Each row is a point on a landscape with many valleys, with its height.
From any point a ball takes the steepest step (drop divided by distance) to one of its 2 nearest points. It stops when none of these is lower. Distance is the straight distance between rows; heights are no part of it.
(377) h=16.1: [157 130 151 145  64 117 101 169 129 110 165 134 117 123 129 194 125  94
 111 133 126 135 114 170 145]
(896) h=74.4: [164 147  94 154  63 131  53 145 104 123 107 107  87  94  95 170 106 130
 137 128 120 110 159 157  94]
(710) h=53.1: [ 85  86 106 170 164 118 155 189 148 112 128 122 144 144 104  98 122 181
 101 144 164  37 121 119 175]
(39) h=52.8: [ 96 144 150 185  98 105 131 139 134 108 127  90 141 150 121 169 107 143
 132 192 117 111 117 139 155]
(92) h=71.4: [116 114 126 171  93  96  70  74 110 127  78  93  96 121  94 122 135 155
 161 121 136 132 168 127 113]
(475) h=66.9: [106  62  83  41 153 130 147 112 139 113 158 115 151  71 163 130 127 159
 104 110 130 136 175  95 125]
(1036) h=49.7: [157 153 120 141 141 127 150 125  78 128 124 142  82 122 143 137 136 118
 186 142 190  89  95  93 151]
(432) h=54.0: [123 136 122  59 151 171 149 117 132 105 112 124 146 128 190 130 139 142
  84 110 101 203 149 101 106]
(552) h=67.0: [119 140 115  97 114  82 112 102 164  90 160  79 136 166 111 132 118 132
 123 141 100 109 191 111  73]
(153) h=31.5: [ 86 103 135 191 148 104 100 116 180 146 105 135 111 106  87 124 105 118
 138 103  91  87 167 176  76]
(221) h=48.5: [116  88 120 106 152 136 155 169 102 173 113 156 116 109 177 128 119 156
 118 132 127 139 143 128 172]
(525) h=17.7: [ 96 114 151 130 128 130 118 102 168 160  78 142 129 140 147 105 125  74
 101 141  91 172 126 143  50]
(714) h=39.1: [115 152 143 117 157 130 150 141 152 140 146 133 161 176 141 130 148 113
 103 143  95 117 124 115 100]
(642) h=23.2: [123 148 156 158  65 123 126 139 155  77 188 118 113 142 166 210 117  75
 115 147 119 129 106 176 136]
(1020) h=45.1: [111 137 142  87 173 137 165 116 131 119  96 134 131 182 198  82 154 113
 107 141 122 151 113  77  95]
(596) h=6.0: [ 99 117 135 128 143 124 119  87 183 176  90 106 152 175 119  75 129  99
 114 145 108 160 135 134  79]
(265) h=48.8: [ 86 151 158 218  72 116 124 120 137 105 117 117 128 121 103 152  98 112
 142 167 113 105 100 182 153]
(665) h=31.2: [146 145 132  49 182 155 198  86 146 119 174 118 165  99 156 128 103 118
 147 132 145 180 118 100 136]
(262) h=62.8: [105  63 135  50 130 117 141 115 117  81 140 124 158  69 160 166 139 153
  93 135 144 161 145  97 125]
(654) h=53.0: [124 136 100 113 181 162 167 149 115 167 126 134 116 137 184 114 132 169
 126 121 121 122 148 105 172]
(904) h=33.3: [135  90 137 198 151 132  77 129 143 112  90 141 133  93  29  66 134 163
 126  75 122  81 139 144 116]
(886) h=60.8: [160 174 133  82 110  97 140 159 100 148 143 134 135 171 129  78 129 110
 134 113 110 118 132 128 127]
(766) h=69.8: [ 89 111 162 178 100  95  92  54 116 122  65 111  97 140 140 102 141 129
 172 118 127 165 138 139 114]
(746) h=78.1: [191 149  82  82 135 153 117 126  85 131 166 140 124  97 110 154 135 123
 163 114 165  98 112 103 126]
(606) h=42.5: [104 139 142 185  40 119  71 101 129  99 145 143  89  93  96 168 107  85
 140 112 112 125 117 203 136]
(580) h=67.9: [ 87 107 168 169 113  76 114  79 124 153  67 107 132 159 116  59 136 121
 174 125 132 145 112 153 147]
(223) h=57.6: [139 156 143 109 114 107 147 157  92 150 105 137 109 176 166  99 132 127
 132 137 128 142 125 123 148]
(827) h=60.9: [132 119 107  82 130 148 106 104 153 170 130 115 149 122 104 111 123 144
 102  91  75 208 178 135 104]
(302) h=25.3: [ 80 100 151 156 134 103  95  85 179 148 109 156 120 120 102 112 130  83
 125 100  77 137 142 162  46]
(811) h=65.4: [116 125 101  90 200 116 176 119 137 137 138 146 102 167 149  49 143 139
 140  76 167 109 134  84 134]
(757) h=31.0: [183 105  99  68 111 159 133  94  89  96 165 130 115  90 134 165 150 121
 153 117 212 182  84  90 156]
(780) h=65.3: [ 63  96 158 176 121  81 132 112 123 147  72 106 116 176 122  94 127 149
 141 158 129 147 110 124 158]
(191) h=52.9: [ 89  99 147  88 183 113 180 120 127 103 112 128 127 139 189  95 130 140
 122 129 140 138 134  86 113]
(957) h=42.7: [110  77  99 133 196 136 165 170 125 146 149 169 145 109 112 120 143 157
 124 127 159  44 104 116 178]
(25) h=52.7: [176 159  92 142 140 165 157 122  84 146 131 148  69 117  94 154 131 118
 175 141 202 130  79  90 152]
(49) h=58.7: [143 182 110 118 196 172 171 108 118 131 146 123 125 163 151 121 146 151
 149 122 139 130 120  72 150]
(765) h=57.7: [127 138 114  75 139 169 132 121 153 164 122 130 159 151 151 116 139 126
  77 123  78 209 150 119 100]
(456) h=36.6: [171 131 134  79 133 153 156 110  87  92 133 152  82  99 147 135 153 114
 136  87 202 201  91  88 140]
(12) h=39.2: [106 135 153 170  78 100  90 107 147 117 143 137 136 115  75 168 129 105
 126 124  90 135 129 162 100]
(482) h=60.7: [ 62  99 131 176 154  98 145 159 132 132  95 112 119 186 119  96 133 173
 116 153 137  94 127 109 163]
(847) h=38.3: [118 163 153 110 133 119 153 108 115  90  99 136 114 191 212 102 154  85
 124 154 134 153  81  85 103]
(539) h=45.5: [ 97 152 171 220  81 134  90  75 138 108 108 128 129 115 128 146 119  98
 168 123 120 125  97 204 147]
(492) h=75.5: [181 156  97 111  94 156  75 156 104 135 136 114  99 119 137 180 121 143
 117 121 125 139 173 134 111]
(936) h=71.2: [137 161 122 145  91  97 105 150 117 144 102 114  95 138  96  94  94 116
 144 117  96 100 161 158 100]
(845) h=48.3: [149  73 107 118 115 155  87 168 114 163 146 165 133  77 108 200 122 153
  88 127 115 153 132 162 162]
(5) h=28.0: [124 127 147 167 184 168  97 114 185 187  93 126 173 134  89  92 132 120
 131 109  97 122 128 175  99]
(546) h=72.8: [156 151 165 166 122 159 118 118 135 150  95 108 197 142  52  51 131 133
 138 125 116 140  88 159 162]
(147) h=70.1: [129 148 168 179 110 113  95  84 122 143  81 116 166 148  91  65 153 115
 164 117 120 130  95 160 143]
(947) h=50.2: [ 93 105 169 151 127 121 150 151 137 116 123 163 104 113 194 185 117 105
 106 147 116 141 125 149 106]
(343) h=73.1: [137 160 119 200  66 127  76 101 112  95  85  85  96 116  88 147 115 147
 154 146 123 111 153 143 120]
(148) h=79.8: [168 124  59  91 139 149 134 146  93 130 153 123 150 107 100 103 140 154
 149 118 152  54 119 105 158]
(497) h=41.0: [131 124 150 147 130 160 115 134 151 170 122 129 145 125 116 172 116 140
 112 137 100 184 143 165 128]
(632) h=16.3: [121  98 139 196 172 160 101 117 148 147  80 112 155 104  73  80 132 185
 140  98 127 107 147 156 158]
(1037) h=35.3: [135 146 160 185 145 150 107 123 165 170  95 115 155 117 104 137 103 121
 151 133  98 131 139 185 109]
(222) h=44.3: [157 161 109 150 136 133 151 141  92  92 139 104 129 121 125 145 116 137
 173 173 175  35  98 103 155]
(880) h=35.0: [ 87 117 143 150  97  86 116 126 154 103 169 134 140 117  99 187 126 115
 109 147  85 100 149 138  88]
(501) h=13.6: [169  94 151 102  69 116  98 168 113 113 184 142 138 121 113 189 150 112
  94 119 147 171 101 150 166]
(454) h=80.0: [118 123 124 202 104 118 136 188 123 124  88 138  98  97  93  84  76 128
 127 148 109  43 131 163 130]
(165) h=77.4: [135 125  71  95 126 121 131 160 115 140 141 110 140 142  92  73 133 174
 109 103 124  93 153 115 175]
(951) h=72.6: [169 181 137 130  74 109  84 167 101 152 110 134  86 133 113 114  99  93
 135 100  96 150 128 179 107]
(217) h=59.9: [101 104 128  76 199 120 201 102 125 117 114 140 103 123 157  58 131 134
 149  97 183 147 121  72 132]
(514) h=29.3: [123 157 137 131  98 103 120 115 145  75 197 126 129 109 158 217 118  98
 133 149 113  91 138 132  97]
(1033) h=46.5: [123 120 176 122 151 121 170 129 128 100 150 157 123 100 191 177 130  96
 134 134 157 136 103 118 115]
(587) h=75.7: [158 137 159 180 118 147 124 147 155 130 119 102 179  98  43  64  83 142
 141 128 107 104 124 166 128]
(53) h=31.6: [118  82 113 104 189 132 167 127 129 146 166 160 137  88 134 139 140 140
 141 124 162  94 114  96 144]
(15) h=58.4: [117  59  96  68  87 114 100 107  88 106 150 112 151 107 130 163 153 173
 106 145 146 162 141  87 157]
(530) h=45.2: [156 108 123 132 125 177  84 154 130 155 133 156 115 106 119 196 137 150
  80 102  98 203 148 150 141]
(623) h=48.6: [116 132 143  65 156 156 154 113 121  55  88  99 134 115 204 156 133 148
  97 132 146 199 132  97 120]
(544) h=64.3: [115 108 120  90 123 103 102 101 162 126 151 105 144 138  87 130 129 143
 100 109  97 152 193 118  67]
(1045) h=74.3: [104  89  76  72 138 106 144 143 153 155 169 136 154 136 105  70 138 158
  89  74 103 140 156 115 173]
(126) h=51.8: [138  90  95 132  99 148  98 156 103 141 134 134 153  99  84 171 136 172
  99 150 122 119 132 135 171]
(615) h=76.8: [198 181 100  92 119 155 102 135  96 108 175 121 124 124 132 170 149 140
 128 111 137 125 142 100 129]
(157) h=37.9: [153 188 142 133 169 144 143 136 128 125 152 158 104 135 161 159 137 101
 149 112 121 100 128 106  83]
(703) h=17.8: [102 127 150 163 154 123 113  85 192 189  88 111 169 153 121  68 124  80
 144 152 116 120 111 168 101]
(639) h=24.9: [133 148 148 139  96 148  95 125 151 146 100 157 112 161 155 132 150  65
  88 131 100 190  98 145  71]
(54) h=33.9: [102 112 112 162 156 150 138 144 152 171  97 110 146 149  87  83 115 180
 112 123 112 130 148 150 169]
(9) h=70.6: [126  79  51  60 163 130 152 115 143 138 170 134 139  89 153  88 146 152
 120  76 128 127 154  87 164]
(791) h=36.5: [144 162 126 138 102 100 141 168 106 105 146 120 136 128 112 123 114 124
 137 152 124  49 125 133 139]
(788) h=45.9: [105 146 163 168 158 141 154 167 144 144 127 168 139 161 171 169 146 109
 102 157 102 116  96 133 116]
(673) h=65.6: [137 154 120  78 171 124 183 152 129 163 145 144 148 183 147  51 141 123
 132 103 126 111 116 112 154]
(668) h=42.0: [157 151 151  76 143 151 149  97 108  50 120 123 102 113 175 151 152 116
 126 102 178 193 112  88 107]
(676) h=53.5: [149 138 129  94 132 114 147 114  79 113 120 133  88 132 178 120 136 134
 159 130 170 124 133  84 140]
(47) h=56.4: [164 193 112 123 167 167 183 100 111 134 161 128 106 145 102 135 130 131
 166 134 167 161  91  74 162]
(264) h=42.4: [ 91  76 127 125 154 128 151 150 145 192 106 138 137 131 119 102 112 159
 107 122 104 155 153 152 159]
(229) h=23.6: [163 135 120 112  69  97  97 171 101 127 147 141  87  99 165 167  95  87
 141 135 138  99 129 170 123]
(952) h=69.1: [ 99 150 117 149 108  82 116 115 149 110 116  97 109 178 108 103 120 127
 127 132  97  97 166 126  85]
(1017) h=29.6: [155 158 129 111  60  77 129 154 107 119 157 105 137 120 135 145  79 100
 152 170 123  85 137 164 142]
(196) h=31.4: [129 148 148 113 111 149 127 135 129 124  93 157 125 183 188 116 176  76
  70 155 129 192  68  97 105]
(139) h=56.7: [126 122 115 145  96 117 111 143 105 102 140  81 145 134 138 193 110 166
 135 204 153  98 125 117 170]
(569) h=16.6: [149 130 113  78 185 140 183 104 141 148 178 124 133  91 123 138 101 117
 168 134 163 117 133 101 119]
(284) h=78.0: [120 108 140 208 114 121 136 168 161 104 112 120 140 116  48  51  84 144
 118 131 128  62 127 151 121]
(414) h=42.6: [148 139 148 136 146 129 137 142 111 121 149 182  76  89 181 174 127  82
 151 112 155 110 103 125 101]
(167) h=55.3: [141  85  81  88  97 124  98 134  85 122 155 133 153 111 111 170 159 161
 116 141 141 103 129 108 147]
(37) h=29.5: [130 207 127 155 151 140 140 140 150 110 137 130 130 185 143 130 149 100
 120 139  85  70 126 110  74]
(254) h=24.8: [166  89 126  65  96 134 122 127  99  94 189 133 148  96 149 183 154 125
 120 126 187 171  96 111 171]

Two balls start at each pair of points below. Name the first point that both come to, or write none.
(544) / (12) -> (501)
(265) / (936) -> (501)
(222) / (343) -> none
(165) / (811) -> (596)

Where does a ball stop that starts at each point below?
(746) -> (569)
(49) -> (632)
(148) -> (596)
(39) -> (501)
(217) -> (596)
(952) -> (501)
